Each row is a point on a tangle of strands that fork, close into loops and nearly touch. The rows are in no order.
Two points are linked if the straight distance between their rows is under 68.4. Some points are linked to none.
Z_65: [  6 -17  -7   8 -17  -2   8   1   6   2   6  -4   6  -9 -13 -13  11  -7
  22   4 -18  -2  23  14  26  14  11  -7 -11  -2  -9  24   6  -2  -1   9
   6  -7  -9 -11  -1  14  -5 -14 -15 -25  -9 -10  12  28   6 -22  -2   6]
Z_174: [ -1   4  18 -10  -4   9  -5 -14  14   6 -11  -3 -32  11   1  10   8 -13
  -5  -7   1  -1   3   6   2   4 -21 -11 -17  -1  14   2   5   0  -3  12
   0   6  -1  -8 -24   5  -5  -3  16  24  23  -6   3 -12  -4  32   1  -3]
Z_792: [ -2   7  27  -6  11   2  -4 -10   8   9 -13   4  19  12   4   0  -3  -2
  -1  -3  17 -11 -10  -6 -15   7 -11   4   3  12  10 -15   5   5  -9  18
  -1  -4  17  13 -15 -13 -16   9  12  13   1  -3   0 -18  -3   1   7  -1]
Z_264: [  0   2 -25  -1   0  11   7  19  -4  -8 -17   0  -2 -20   2   0   7   3
   9 -12  -5   4  -1   8  14  -2   0  -2  24  -4   2  10 -12  -4  -1 -24
 -27   2   6  -9   3   5  14   7   3  -2 -13   8 -11  -3  -2  10 -22  -6]
Z_576: [ -6  24 -24  -8  -2  -7  22  19   6  16   7   6   4  -6  -4  12   3   8
  18   7  -2  15  -6   3 -21 -18   8  13  46   0  11  15   8   2   1  -8
  -4  20  33  11  -5  -2  18 -10   9  -1   0  14   4  -5   3 -11 -15   6]
Z_788: [  1   5  18  -3  10 -12   6  -7   8   1  24   0  19  -1  12  10 -14   8
  -7   6   8   5 -16  -8  -1  -1  16  -1   5  13  -5  -8   7   2 -13   2
   9 -20   4  16  12  -8  17  -8 -14 -15  -9  15  14   3  -7  -6   0   1]
Z_327: [  0  14 -14  -5 -17  -7   3   8  14  -2  13   8 -20   2   0   4 -15 -29
  23 -20 -13  14   8  -3 -11  -7   9  -9  12  -9  10  16  20   8   2  -3
  -1   8   6  -6  -2   4  18 -21   5   5  24   3   5 -16   0   8 -14   2]
Z_34: [ 19  -6  24  -1  17   2  16  -9  15  -6  10  -9  -1  -7  23  22  -8   1
  -3  15 -10  -1  -9   7  15   0   9   2 -12  12   1  -8  19 -10 -21  23
  -6 -25   1  20  -7   6  12 -18   1  -6 -12   7   9  13  -2   1  -7  -2]
Z_160: [  3 -12  24 -14   0 -16  -7  -8  -3  -8   4  -5 -14  14   4 -16  -5 -10
  -5 -17   0  16   1  -9   5  -2  -5 -13 -33  -7  -5 -29  -2 -11  -8 -31
 -10  -6  -8 -32   5  -4   9  15   5   2   8  28  -5   3  -3  20  16  -5]
Z_934: [  0  -8  -5  12 -10 -14   5  -6  -6  -1  26   5   7 -10  -9 -13   3  11
  22  -4 -11  -6  16   0   1   4  15  -6  -4  -2 -13  10  14 -11  -1  -9
  11 -14  -6 -15  10  14  11 -10 -24 -28 -11  -7  11  25   3 -24   5   8]
Z_282: [  0 -10 -19   3   0   7   1  23 -12 -17 -22   0  10 -14   7   0   7   4
  -4  -6  -6  -9  -2   6  11   5  -5   0  19  -6  -3   0 -11   0  -5 -18
 -30  -9 -11  -8  16  -3  -2  19   1  -6 -21   8 -19  -4   6   1 -18  -7]
Z_314: [  7  -1 -11   3 -25   0   6  15  -1 -20  -7 -11 -13   4   9  -3 -24 -36
  -4   1 -13  13  12 -14   4   5  12  -7   2 -12   5   8  -4  20   5   2
  -5   6   1   1   1  -5  12  -4   6   8  11  -7 -14 -18  10  14  -4 -10]
Z_278: [  0  -8  37   2  12   1  -9 -15  -8  -6 -27  -5  10  10   5 -14  -8  -6
 -13  -5  18 -21   2  -8 -10  12 -12   1 -11   6  -2 -29  -2  -3   0  15
  -4  -2  18   5 -20  -6 -15  20  16  17  -1 -19  -8 -22   0  -3  17  -8]
Z_232: [  1  -5  -8 -13  -2   6   1   6  18   3  -9   6 -13   3  -3   0  24  -5
   4  -2 -10  16   3  15  29   4  -7  -8 -12   5  -1  10   4  -6 -11  -3
 -11  -2 -14  -8   9  -7  -5  -3   4   2   3  20   5  11   3  19  -7   1]
Z_244: [ -8  16  -5  10  -8   0  -4   8  -9   5 -13   9  28 -15  -8 -21  -9  10
  23 -19   6 -17  10 -17 -18  12   3  12  37   5   8   2  -3  12   7  -7
  -3  -2   9  -2  10  -4  -9  12 -11  -8   1  -3  -6 -22   0 -21   6   6]
Z_70: [-14  -3  20  -5  20 -12  -7  -8 -16   0   0   3   8   9  -1  -7  -8  17
 -10  -8  14  -7  -9 -14 -28 -10 -10   0  -2   0  -5 -36  -6  -7   1 -20
 -11   3  13  -9   2  -2   6  20  11   7  -1   6  -1 -11  -6   4  18  -3]
Z_560: [ -1   5 -23  -7  -9   0   9  11   8  -4   1   5   0 -21   0   5   5  -5
  18 -15 -13   5   7   7  14   0  13  -6  20   0   6  13   7  -4  -8 -19
 -11  -8   1  -5  12   4  21  -6 -11 -10  -5  15   5   4   0   3 -24   1]
Z_773: [-15  11 -34  -7  -6   1  -9  24   9   3  -5  12   0   9  -5   9   7  -2
   2  -7  -4  11   0   1  -6 -11  -4   5  22  -5   5  15  -1  10   2  -8
  -6  10  -1  -6  21  -8  -8   0   4   6   2  14   0  -5   4  11 -20   2]
Z_510: [-11   4 -29  -4  -2   2  11   3  -6   1  18  -4  12   0  -9   2  11   7
  -6  25   5  25  -5  10  15 -13   8  -2   0  -1  -5  12 -13  10   8 -12
  20  15  -5   9   3   3  11   0  -6 -10   2  10  15  22   5   7   0  -6]
Z_665: [  7   0 -14   6 -10   0  12   4  14  -3   3  -6 -16   4  -6   4   3 -14
  11  12 -14   8  13  13  11  -5   3  -5  -9  -7   5  19  12   4  -3  14
  10  13   6   6 -22  16   4 -22   5   3   8 -14   6  10  12   0  -9  -2]
Z_104: [-10   5 -24   9   4  -1  12  -4 -21   1  26  -7  20  -9 -13  -1   3  22
  -5  30   4  19  -5   6   2 -11  12   6   9   3 -10   6 -10   0   8 -17
  20  21   4  18   4   6  19   7  -7 -18  -6   3  12  26   6 -11  12  -3]
Z_462: [  9 -13  23  -2   8 -13   0   8 -13 -14 -22  -4  16 -10  18  -5 -22  -7
   2 -10   1 -18  -1 -14  -7   5   4   0   7   0  -3 -28   9 -10 -13  -4
 -30 -20  15  -4   0  -3   9  19  11  -5 -22   7 -18 -12   3 -12  -1  -3]
Z_121: [ 16 -16  -1   3   4  -8   3  13  10 -11 -10   3 -25  -4   9   7   7  -3
   6   0 -26  -1   9   7  -1 -12  -3   0 -16  -7  -5  -1  21 -16  -7   6
 -21  -5  -6 -12  -4   7  -1  -8   8   4  -9   7 -13   9  10   1  -6   1]
Z_960: [ 17   8  30   4   0  -9   7  -9  14   5  -6  -5  17  -5   9  -1 -25 -12
  21 -14   0  -9  -5 -14   0  12  10   1   7  17  12 -11  19   9 -18  12
  -5 -18  21  16 -15  -8  14  -2  -5  -3   3   3   0 -16   4 -11   7  -1]
Z_764: [  1   9  23 -12  -8  -9 -14 -16  22  16  16   7  -4  19   2  -1  -4 -11
   6 -19  12  -8   2  -5  -5  10  -2  -2  -1   5  12   1   8  12   1  19
  26 -13  -2  -7   6 -11  -7 -20  -9   6  19  -9  24 -13 -10   3  -9  11]
Z_862: [  2   2 -21  -2 -15   5  10  16 -10 -21  -8 -10  -8  -9   4  -2 -19 -27
 -10   4  -7  25   1  -6   7  -4   8  -6  12 -13   4   9 -13  19   9 -19
 -13  11   4   0   3  -5  27  12  10   5   7   6 -14 -11   4  18  -7 -11]
Z_145: [ 10  -5  12 -15  -5   8   3  -4  24   2 -22   1  -8  -1   5  -8   4 -23
  15 -18  -4  11  11   8  26  20 -15  -6 -14   6   9   0   6  -3 -15  -2
 -19 -14  -6 -16  -2 -11  -2   6  12   7   8  22  -2  -6  -3  27  -2  -3]
Z_444: [ -3  -6 -24  -6  -1  -8   0   8   3  -1  25   8  -1   6   1   3  12   6
 -11  12  -7  18   1  10  20  -9   9  -6 -14  -2 -14   7  -5  -3  -1 -10
  10  -3 -20  -8  22   1   8  -8 -15 -13  -8  13  11  26   3  -2  -8   7]
Z_814: [ -9   6   3   6   1   9   5  -3 -18  -8 -13 -12   9 -11   0  -5 -11  -6
 -11  -4  17 -10  -3  -9  -5   9  -2  -3   6   1   6  -5 -16   6  12 -10
   0   5  13   4 -11  -6   9  14   5   3   1 -11  -6 -19  -9  11   3  -6]
Z_352: [-10  -3  -5  19   8  -8  -9  -5 -22   0  31   5  20   8  -4  -7 -18  30
 -12  25   7   0  -8 -17 -28  -9  12  11   1   0 -19 -14  -3   4  16  -6
  17  10  -3  13  15   3   1   1 -12 -11  -8  -4   5  10   1 -24  26  -8]
Z_950: [-12  21  20 -16   6  11   1 -11   2  13 -20 -11  10   5   4  13  -3 -15
  -5  -7  31 -10 -12  -6  -5   7 -15   5   8   9  20  -4  -5   4   2  14
   6   1  22  15 -20 -16 -15  14  18  25  15  -7  -8 -25 -18  13  -4   2]
Z_124: [-10  21   8   2  13   3   7 -10 -11  18   6  -1  31 -19  -7   0   7  23
  12  -5  18  -9 -18  -8 -25  -3  -2  14  27  14  10  -3  -4  -3   5  -5
   5   5  22  17 -12  -9   7   3  -4  -8  -2  -6   3 -13 -12 -17  10  11]
Z_767: [ 19 -21 -12  21 -19  11   4   7 -11 -12 -23 -12  -3 -13 -15 -19  -3 -14
   4  13 -14  -2  19   0  21  13   9   1  -5 -10  -2  16 -13  10   6   7
  -2  13  -9   1 -12   9 -10   3  -8  -9  -7 -12 -15   0  17 -17  17  -7]
Z_613: [ -4  23  14   4   2   7   5 -16  -3  19   5  -5  31 -11  -6  -1  -4   1
  13   0  16 -11  -9 -13  -9   7   8   8  19  18   8   4  -1  13   6  11
  21   0  19  22 -10 -11   1  -2 -12  -5   9 -17  15 -13 -12 -14  10   7]
Z_382: [ -4   5 -12  18   2  -6  -8   5 -23   2   5   8  21 -11  -9 -17  -8  25
   5  -2   0 -19   4 -12 -27  -1   5  11  26  -1  -4  -2  -6   6  17 -12
   2   9   5   2  12   2  -8   7 -13 -14  -3 -11  -4  -4   2 -27  15   6]
Z_354: [  0   3  -6  -8   5  -5  16   7   5   7   5   4 -14  -5 -11  -2  13   6
  10   6 -13  24  -2  11   1 -17  -1  -8   3  -3   5  -2   7  -6  -6 -24
 -13  19  13  -4 -19  11  18  -5  12   1   3  14   5  10   5   8   0   1]
Z_17: [ -8   3  -5  14   1   4   0  -3 -13  19  -5   5   8  -9 -23 -13  16  24
  16   5   7 -13  -2   5 -22  -9 -13  10  15  -5   1   4 -10  -8  16 -10
   4  32  18  -2 -26  15 -16   3   5  -3  -3 -19  -3   3   2 -27  18   7]
Z_129: [ -1   1   5  -6   3   5 -10  -3  15   4 -16   0   5  13   5   3   3  -3
 -10   3   3  -6  -2   1   0   6 -15   5   1   7   6  -2  -1   6  -9  17
  -4   0  -2   9   2 -15 -19   1   9  14  -1   3  -3 -10   6   4   0   1]
Z_493: [ -7  26   8   8  -5  15   3 -15 -17  14  -5 -18  30 -16  -5  -4  -9  -7
   6  -7  18 -14   1 -13  -2  19  11  11  15   9  13  12 -16  19  19   4
  30  -1  13  17  -6  -7   2   9 -10  -4  13 -27   1 -14 -19  -4   6   2]
Z_866: [-12  28  -4 -15   1  -4 -13 -13   7  24  20  16   6  13  -6   6  14  14
   1 -20  24  -5 -14   1 -20  -7   1  12  23   7   5   6   8  -6   0   9
  28  -6  -2   3  17 -20  -5 -17 -14   1  11   0  27  -3 -16  -3 -15  23]
Z_622: [-11   2 -13 -16  -3   6 -14  12  19   8 -25  15 -12  23  -4   2  19  -3
  -3  -8   0  14   4   4   5  -1 -23   5   4  -2   9   5  -7   6  -3  -1
 -18  15 -11 -14  11 -18 -26  13  18  22   8  22 -13 -10   9  24   0  -5]
Z_166: [ -5 -18 -15   7  -2  -3 -11   7  -3  -8  11   3 -15  16  -1   7   3   4
 -22  31  -7   3  -1   4  -1 -12  -1   0 -27 -12 -17   0  -6   3   5  11
   9  14 -14   6   3  11 -13 -12  -1   5  -5  -5  -2  18  12  -8   8  -7]
Z_714: [  3 -11  11  -6  -2 -12  -2   1  -7 -16   4  -5 -26   1   4  -3  -8 -14
   0 -20  -6  10   2  -5  -3  -7   0 -16 -22 -15  -2 -15   7 -13   2 -25
 -12  -3  -5 -26   0   4  21   1   5   4  12  10  -8  -2  -3  26   2  -2]
Z_274: [  4  -5  26  -6  19 -14  -2   2   0   0  -8   2 -12  15   6   3 -12  10
 -12   7   1   6 -13  -1 -19 -17 -12  -2  -9  -1   0 -32   1  -6  -8 -12
 -21   5  14  -7 -14   2   6  12  18  18  -1  18  -5  -6   1  10  13  -5]
Z_431: [ -1  -7   9 -15   4 -14  -4  -3   2  -3  16  -1  -2  15  -2  -9  -2   2
 -15   5  -1  34   1  -7  18  -7   5 -10 -32   4 -10 -21  -9  -2  -5 -21
   4  -4 -14 -15  14  -8   8   5  -7  -5   1  34  -3  17   3  20  20   2]
Z_149: [  4 -11 -14  13 -22   7   1   0  -4  -1  -6  -8   0  -6 -16 -15   7 -15
  12   2  -8  -7  19   4  21  19   6  -8  -8  -8  -3  21 -12   8   7   4
  11   7 -11 -10  -1  12 -12  -4 -13  -9   6 -16   2   6   6  -6   4   3]
Z_656: [ 11 -12  22   1  11 -10   2  -6  15   6   5   2   2  11   3  -8  -1   7
  -2  13  -7   9  -4  -4   2  -7   3   2 -25  12  -6 -20   8  -3 -13   8
  -8  -7   1   2  -4  -3  -5  -1  -3  -2 -14  21   1  10   8  -1  23   3]
Z_64: [-14  11 -21   4   3   0 -14  -2 -17   1  25   3  12   1   3  10  -2  23
 -20   3  13 -17  -8   1 -21  -3   2   6  15   0  -9   2  -8   7  13   4
  28  -6 -16  11  29   1 -10  -3 -16  -8   1 -16  14   2  -8 -11 -16   6]
Z_912: [ -9  11  19  -9  -7   6  -8 -17  17  22  -1   1 -15  11  -6   6  10 -14
   2 -15  10  -9   6   0   2   9 -12  -3  -9   0  17  12   2   5   6  19
  20   4   1  -2 -15  -1 -13 -13   2  20  26 -19  11 -15 -12  16   0   8]
Z_217: [-14  24 -17  -8   0  -1  -5   4   3  10   6   9   9   4  -5   3   3   0
   4 -14  11  -1  -5  -4 -21  -7  -1   9  30   4  10  10   3   4   4   0
   7   2   2   2  20 -15  -4  -2  -3   4   8   9   7 -14 -13   3 -18   9]
Z_787: [ -9  -4 -10   5  -9  -8 -10   4  -1   4   5   9   1   8 -13 -13  -2  -1
   6  -6  -3   4   7  -9 -14  -1   0   0  -1  -3  -1   2  -4   9   7  -9
   5  14  -1 -12  10  -4  -4  -3 -11   2   9   2   2  -5   2  -3  12   5]
Z_303: [  5 -15  -2  21   8  -7   6   2 -18  -7  10   0  -6  -9  -7  -4  -7  18
  -3  14  -9  -7  -5  -3 -11 -11   8  -1  -1  -6 -12 -12   1 -15   4 -11
 -12   6   5   0 -11  20  13   0  -5  -5 -20 -10 -11  14   4 -16  14  -3]
Z_605: [-13  13 -28   6 -16  17   3  -1 -11   3  -4  -3   8 -21 -23 -12  11  -5
  13 -15   4   9  11   7  12  14   4   5  18  -6   6  27 -24   6  13 -24
  11   6  -8 -10  13   3   8  15  -6 -11  13   5   3   0 -11  10  -4  -1]
Z_253: [ -6  -6 -11   4   6  14  -9   2  10   3 -15   4  12  17  10  15  11   7
 -19  19   5 -14  -4  13  10   9 -13   9  -5   4  -6  10 -11   9  -6  28
   5  -5 -26  18  15 -10 -38   4   5   4  -8  -3  -2  -3   8  -3 -11  -2]
Z_120: [  6  -9 -11   3   4  -6  -6  -1  12   0  24  12  -7  16  15  14   4  11
  -9  22  -9  -9  -1  14  -3 -10  -2   2 -10   3 -15   1  21 -11  -7  34
   3 -13 -19  13  10   5 -19 -22  -5  -9 -17  -6   6  30  11 -30 -19   5]
Z_561: [-21  17 -20  -5   7  14   1  -7  -7  17   0   3  10 -13 -18   2  34  18
   0  -2  20   5 -10  16   5  -2  -9   8  14  -1   3  18 -18 -10  10 -13
  14  12  -4   0   3   1  -8   7  -2  -5   2   5  10   9 -16   6  -3   6]
Z_484: [-10  15   5  13   9   6   4  -8 -32  12  -8  -1  31 -20 -12 -17   0  28
   5  -9  18 -12  -7 -12 -27  -2   0  17  24   6  -2  -5 -16   3  23 -19
   6  10  16   4  -1  -7   1  19   2  -5  -1 -15  -9 -15 -12 -22  22   3]
Z_826: [  9 -14   7   0  11   5   9  -8   5  -5   9  -9 -17  -5  10  14   7   4
 -11  24 -11   1   0  16  18  -6   5  -7 -27   1  -6   0   6 -12  -8  17
   5  -8  -7   9 -15  17   4 -13   0  -1  -3  -8   8  25   3   1  -8  -5]
Z_747: [ -2 -13  14   6  15  12 -18  -5  -6 -11 -13  -1  11  13  16   6   8  14
 -24  10  11 -26  -3   6   3  19 -18   6 -14   2 -14 -12  -5  -4  -3  26
  -2 -12 -24  10  13  -6 -33  13   5   1 -13  -9 -12  -1   6  -4  -3  -8]
Z_782: [-12   7 -17  11   9   2   5  -1 -16   6  16  -3  20  -1  -2   1  -5  19
 -12  33  10   0 -16  -4 -17 -11   5  10  14   1  -4   0 -13   8  10  -2
  14  17   4  27   5  -1  -3   5  -3 -10 -11  -3   4   4   2 -16  11   1]
Z_610: [-11  19  10 -11   3   9   6  -7  -8   2 -19 -11  11  -1   0  -3  -7 -20
  -4 -10  26   0  -8 -11 -11   1 -11   3  15   4  16  -7 -13   9   6  -7
  -4   6  24   3 -18 -15   6  21  22  18  14  -4 -11 -24 -13  14   6  -3]
Z_990: [  6  -7  20  -6   9 -16  -7  -2   6  -4  17   1 -12  16   7   8  -9   3
 -12   4   1   9 -13  -7 -17 -10   0  -4 -19   5  -4 -27  11  -6 -10  -4
  -2  -3  -1  -4  -1   0   6  -4   5  10  -3  13   3   1   3   7   4  -1]
Z_813: [ 16 -13  16  -8   1   7   6   0   1 -15 -36 -13 -21  -4  16  -2  -3 -24
   4 -15  -6  -3  15   3  21  15  -9  -3 -11   3   7  -3   8  -7 -10   5
 -24 -14  -1 -14 -15  -5  -1  13  20  12   3   3 -21 -10   4  16  -2 -11]
Z_851: [  0  18   5   5 -12  -1  -4   0   3   8  -9   6  18  -8 -10 -23 -12 -11
  31 -33  -1  -8  11 -19 -16  15   1   6  28   4  13   3   4  12   5 -13
  -5  -2  21 -12   0 -10   3  10  -6   0  12  -3  -6 -26  -3  -8   9   6]
Z_481: [-10  12  -5   8   3  10  -8 -14 -15  11  14  -9   3  -3   3  22   3  12
 -20   9  17 -21  -1   5  -2   2   3   1   4  -3  -1  13 -17   4  19  15
  31   3  -9  16   9   6  -5  -7 -15   2  10 -29  16   4 -14   2 -16   3]
Z_915: [ 12 -19  16  18  15  -2   4  -5  -3  -4  -3  -3  -5  -1  -2  -8  -1  12
  -1  24 -13  -3  -1   0  -5  -4   2   7 -19   2 -10 -15   6 -11  -7  12
 -17   0  -1   2 -13   9  -9   1   1  -6 -26   1 -12  13  12 -18  26  -5]
Z_847: [ -6  -5   5 -12  -5   3 -13   1  14  -1 -19   6 -26  16  -7  -6  12 -10
  -5  -6  -1   8   7   1   2   3 -24  -2 -14  -7   3   0  -1   1   0  -5
 -11  13  -6 -18 -10  -7 -16   8  20  27  18  10  -7 -11   5  25   9  -5]
Z_810: [-19  13 -30   4 -11  10   6  -5 -23  11   3  -8  12 -20 -26  -6  20   9
   6  -1  12  16   6   9   3   0   0   9   8  -5   3  25 -23   2  23 -21
  26  26  -4  -4   4   7   1   8  -1 -13  18  -6   4  10 -12  -3   7   4]
Z_161: [ -9   7 -26   4  17  10  12  -4 -17   1  10   1  20 -27   3   3  17  38
   4   5   8  -3 -10  23   4  -4  -6   2  20  -2  -8   7 -11 -17   5 -19
   0   6  -1  12   4  17  11   7  -2 -24 -19  -9   4  19  -2 -14 -18   2]
Z_276: [ -5   6 -24 -12  -1   6  -4  28  18  10 -18  18   2   8  -6   2  17   4
   8   1   1  14  -6   3   2  -9 -13   6  25   0   8  10  -6   5  -2  -6
 -27  13   0  -5  18 -17 -16   8  14  15  -2  28  -8  -8  11   9  -9   0]
Z_538: [ -4  -8  36   6  12  -7 -10 -14 -13   2   2  -3  11  19   0 -15 -18  -4
  -8  -5  15 -11  -4 -19 -20   4  -1   1 -17   5  -4 -38  -5   1   1   2
   1   0  15  -6 -15  -1  -1  18   5  10   1 -11   2 -15  -5  -6  29  -5]
Z_180: [ -1  -9   1 -14 -11 -13  -2   3   6   2  23   6   2  16   2  -4   3  -5
  -7   0  -6  27   0  -5  21  -2  13  -7 -23   0 -10  -1   3   2  -7 -11
   7 -16 -17 -16  28 -13   4  -4 -17 -16  -2  31   7  16   2   8   6   4]
Z_966: [  4   7 -10   2 -21   3   9   8  14  -1  -5   6 -23   2 -10  -8  -3 -27
  23  -9 -16   4  14   1   0   1   2  -7   8 -11  11  22  11  10   4   9
   1  19  10  -2 -20  10   3 -12   9   8  17 -14  -1 -13   4   6  -4   1]
Z_581: [ -5   2 -16   1 -19  17   8  -1   2   0   0  -8   7 -15 -13 -10   6 -18
  11  -3  -2  13  12   1  29  17  10  -8   2  -1   8  25 -16  13   5 -10
   8   5  -6  -4  -2   1  12   4 -11  -9   7   0   5   2  -4  13  -4  -1]
Z_151: [  3 -14   0 -16   4   2  -8   7  10  -7   2   3 -14   7  13  12  20   6
 -18   4  -8  12   2  14  28  -3  -8  -4 -31   1 -11   1  -1 -14 -10  -1
  -9  -7 -25 -14  17  -5  -9   2   3   3  -7  21  -2  16   3  20  -8  -3]
Z_110: [ 19   2  14 -13   0   1   7  -2  25  -6   0 -11 -27  12  17  21 -15 -18
 -10  12 -14  29  -2   5  11  -6  -1   0 -25   6   7  -7  14   9 -14  16
   4  -4  -1   8 -14  -1   6 -17  20  17  16  15   2  -5   2  19  -3  -4]
Z_15: [  2 -15   6  16   7 -20  -1   7 -22 -17  22  -2 -12   0   7  -1 -22  13
  -6   9 -12   1 -10 -16 -29 -20  17   1 -11 -11 -13 -20  11 -14   6 -10
 -12   0   6  -8   3  18  21  -3  -5   2 -11  -3 -10  12   1 -14  12  -7]
Z_163: [ -4  14  17 -10  -1  -8 -14 -13  19  20  17  17   8  16  -8  -4   6  10
  11 -13  16 -13  -5  -4 -20  -3  -1   9  13  16   4   2  12  -1  -2  16
  22  -6   7   6   8 -15 -13 -16 -19  -1   4  -2  27  -6  -8 -12   5  16]
Z_285: [  1  13   0  10 -13  19  15 -12 -11   6   4 -20  18 -23  -7  -6  -7 -13
   7  -1   5   4   7 -11  21  16  20  -3  11   4   8  22 -18  15  10  -4
  21   3   8  11 -10   1  20   6  -8  -9  11 -17   6  -3  -8   2   7  -3]
Z_869: [  4 -17  -2  -4  -2  -3 -11  10   5 -17 -10   4 -16  12  18  14   8   4
 -18  -3  -9  -5   4   1   4  -1 -10   4 -25  -4  -5  -8  10  -8  -6  11
 -18 -10 -18 -14  13  -4 -14  -2   9  11  -4  11 -19   3   7   6  -9  -4]
Z_229: [ 13 -19  15   0   3 -11   3   5   0 -13   0  -5 -34  -3   3   2   3  -6
  -2 -12 -22   7   2   3  -3  -9   1 -12 -34 -15  -2 -11  16 -24  -3 -10
 -24  -3  -6 -26 -12  15  15   0   9   4  -5   1 -12  12   1  14   1  -3]
Z_706: [ 21 -19  -6  16 -11  12   8   9   2  -5 -32  -1  -5 -16  -7 -14  10  -4
  12   3 -20  -3  16  12  19  11   1   5   6  -4   1  14  -4  -2  -1   5
 -17   7  -1  -2 -17   9 -12  -1   5  -3 -17  -7 -19  -1  12 -15   8  -5]
Z_427: [ 28 -14  10   7  -7   6  12   8   5 -15 -38 -11 -16 -12  11  -7  -9 -23
   9  -6 -17  -1  18  -3  15   9   5   3  -3  -2   8   4   8   0  -7  13
 -23  -7   8  -4 -23  -2  -3   2  11  -1 -10  -5 -26 -11  10  -3   7  -9]
Z_249: [  0   9   3  -2 -17 -10   2  10   4  -8  -1  -2  -6   8   7  -4 -30 -34
  14 -15  -7   8   7 -17 -15   2   6  -8  12  -5  13  -1   8  18   3  -5
  -2  -1  12  -3  -1  -5  15  -2   7   8  18   4  -9 -27   0   7  -7  -3]
Z_105: [ -4   3  -4  -7   1  -5  -7  -3  13   7  13  19   7  -1  -2   2  11  12
  14 -18   2  -9   0  11   3   1   1  -4  11   9  -4   6  10  -8  -9   0
   7 -21 -13  -6  23 -10   0 -10 -18 -12  -6   6  18   8  -9  -4 -14  14]
Z_183: [  4   9 -11 -16 -10  -9   2  10  21   3  14  13  -9   0   6  14   4  -7
  11 -22  -6  10  -1  10  13  -3  10 -13   8   2  -3  10  14  -5 -14  -6
   2 -25  -8  -9  28  -7  18 -15 -13 -15   2  17  18   9  -7   8 -28  11]
Z_376: [  4  -8 -11  12  -7 -21  -6   8  -6  -3  21  13  10  -3  -4 -14  -5  15
  17   1 -15 -11  14  -9 -13   1  16   0   4  -4 -19   5  14  -8   5  -5
   1 -16 -14  -9  24   4  -7  -7 -24 -26 -20   2  -3  19   8 -35   4   7]
Z_711: [ -4 -16 -12  16   7  10  -9  -4 -28  -7  -6  -5 -11  -7  -8   4   8  18
 -20  14   7 -21  -3  11   0  -3 -14  -4  -4 -13 -10   3 -19  -8  16  -4
   3  19  -9   6 -12  21 -12   6   1   1  -6 -29  -8  12   0  -1   2  -5]
Z_838: [ -1  -7   5  -6  10  -1   5  12 -19 -21 -22  -4  25 -13  15  -5 -17  -8
  -6 -11   9 -15  -2  -7   6  15   3  -3  18  -4  -5 -17  -6  -5 -11 -12
 -23 -24   2  -2  17  -9   8  27   5 -12 -19   4 -19 -13   2  -1 -16  -7]
Z_791: [ -4 -12  26   7  17   9 -10 -12 -15 -11 -21  -4  10   5   8  -5   2   9
 -23   5  17 -24  -1   1   3  17 -12   0 -14   1 -10 -20 -11  -8   0  10
  -8  -9  -3   1  -6  -2 -18  18  10   7  -8 -15  -7  -8  -3   4   8 -10]
Z_570: [ 17   9  11 -24   3   2   3  -4  39  12  -4   4 -29  20   6  12   2 -11
   5  -1  -1  26  -8  10   3 -12 -15   2  -7  10  16  -4  16   1 -22  16
   2  -1   2   9 -18 -10  -7 -13  15  18  16  24  15  -8   2  17  -4   2]
Z_984: [ 24   0  31   2   8  -4  15 -11  14  -3  -5  -7  -2  -7  13  14 -20 -15
  12  -6 -12 -12  -6  -3   6   3  15  -5  -4  14   9 -11  21  -2 -18  21
  -6 -21  19  16 -21   8  14 -12   0  -1  -4  -8   1  -8   0  -6  -4   0]
Z_22: [  1  -4   7  12   8   2   5   0 -16 -10  -3  -3   5 -10  -1  -5 -10   4
  -2   3  -3  -7  -5  -9  -9  -3   4  -2   4   3   0 -10  -8   2   5  -8
  -7   1  13   6 -16   9  15   8  -1  -2 -10 -14  -5  -7   4  -4  11  -4]
Z_379: [  0  -4   7  -2   8  -3  -7  -1  12  -3  -9   9  10   0   2  -8  10   7
   6 -11   0 -16  -1   2   2   9  -3  -3   4   7  -2  -1  10  -6 -12   4
 -12 -14  -8  -5  12  -6 -10   0  -7  -5 -10   7   3  -7   2   0  -5   6]
Z_871: [  7  14  19 -23   4  -5   2 -12  22  12  22   1 -14   8   8  20  -5  -7
   4 -14  12  16 -19   3   7  -6   0 -10   2   4  10 -10  14  -4 -17   3
  17 -16   3   7   0  -5  19 -23  -6  -1   9  15  31   3 -11  15 -19  10]
Z_521: [ -1 -18 -11  11   5   7  -7   5 -23 -21  -4  -6 -14   4   3  11  -6   5
 -38  26  -3  -6 -11   2   3 -11  -1   0 -21 -15 -15  -5 -21   3   7   3
  -2  10 -11   5  -3  14  -1   2   1  10  -6 -20 -14  10   4   3   2 -15]
Z_209: [  0 -16 -14   8   5  -6 -12   2   2  -4  26   7  -7  17   8  10   2  14
 -21  27 -10  -4  -4   7  -1 -12  -6   3 -25 -12 -21  -1   4  -8   6  24
   7   0 -31   4  16  13 -21 -15  -7  -6 -13  -8  -1  35   6 -23  -2  -1]
Z_719: [  8   0 -20  -6  -2  -5   0  13  11  -5  20   1  -9   5  12  21   0  -2
  -4  13 -13  -5   6  14   7  -8   6  -3  -3  -1  -4  18  15  -4  -7  21
  10 -12 -14  12  10  12  -1 -22 -11  -7  -7 -13  11  21   8 -13 -32   6]
Z_297: [ 11  -6   4  -5  -4   1   8  -4  15  -5   9  -8 -29   3   7  14  -2 -14
 -10  14 -18  13   4   6  12  -9   3 -11 -30  -5   0   3   8  -1  -3  14
   4   2  -3  -2 -19  14   9 -18  10  13  13  -5   4   8   6  14 -10  -7]
Z_402: [ -6  -2  -1  17  -2  12 -12 -12 -17   7   1 -11 -13   0  -6  13   5   8
 -12   9   9 -31  -2   6   0   3  -8  -3  -5 -12  -3   9 -14   4  20  16
  22  13  -5  10  -7  20 -19  -7  -6   8   9 -40  -4   4  -7  -5   0  -2]

How many points has the smallest loop of links through each point below? Write - if it is on no loop.
Z_950: 13
Z_163: 10
Z_278: 6
Z_826: -
Z_121: -

A tip is a point with one link. Name the tips that can be reached along the links from each point below, in the order of the rows.
Z_521: Z_64, Z_719
Z_180: Z_352, Z_561, Z_851, Z_376
Z_297: Z_960, Z_862, Z_570
Z_656: Z_462, Z_15

Name the points in between on the shortest way along the links from the first point to the second, in order.
Z_282; Z_15: Z_264 > Z_560 > Z_183 > Z_105 > Z_379 > Z_129 > Z_792 > Z_950 > Z_610 > Z_814 > Z_22 > Z_303
Z_934; Z_232: Z_65 > Z_149 > Z_767 > Z_706 > Z_427 > Z_813 > Z_145
Z_767; Z_160: Z_706 > Z_427 > Z_813 > Z_145 > Z_232 > Z_151 > Z_869 > Z_121 > Z_229 > Z_714
Z_65; Z_851: Z_149 > Z_581 > Z_285 > Z_493 > Z_613 > Z_124 > Z_484 > Z_382 > Z_244
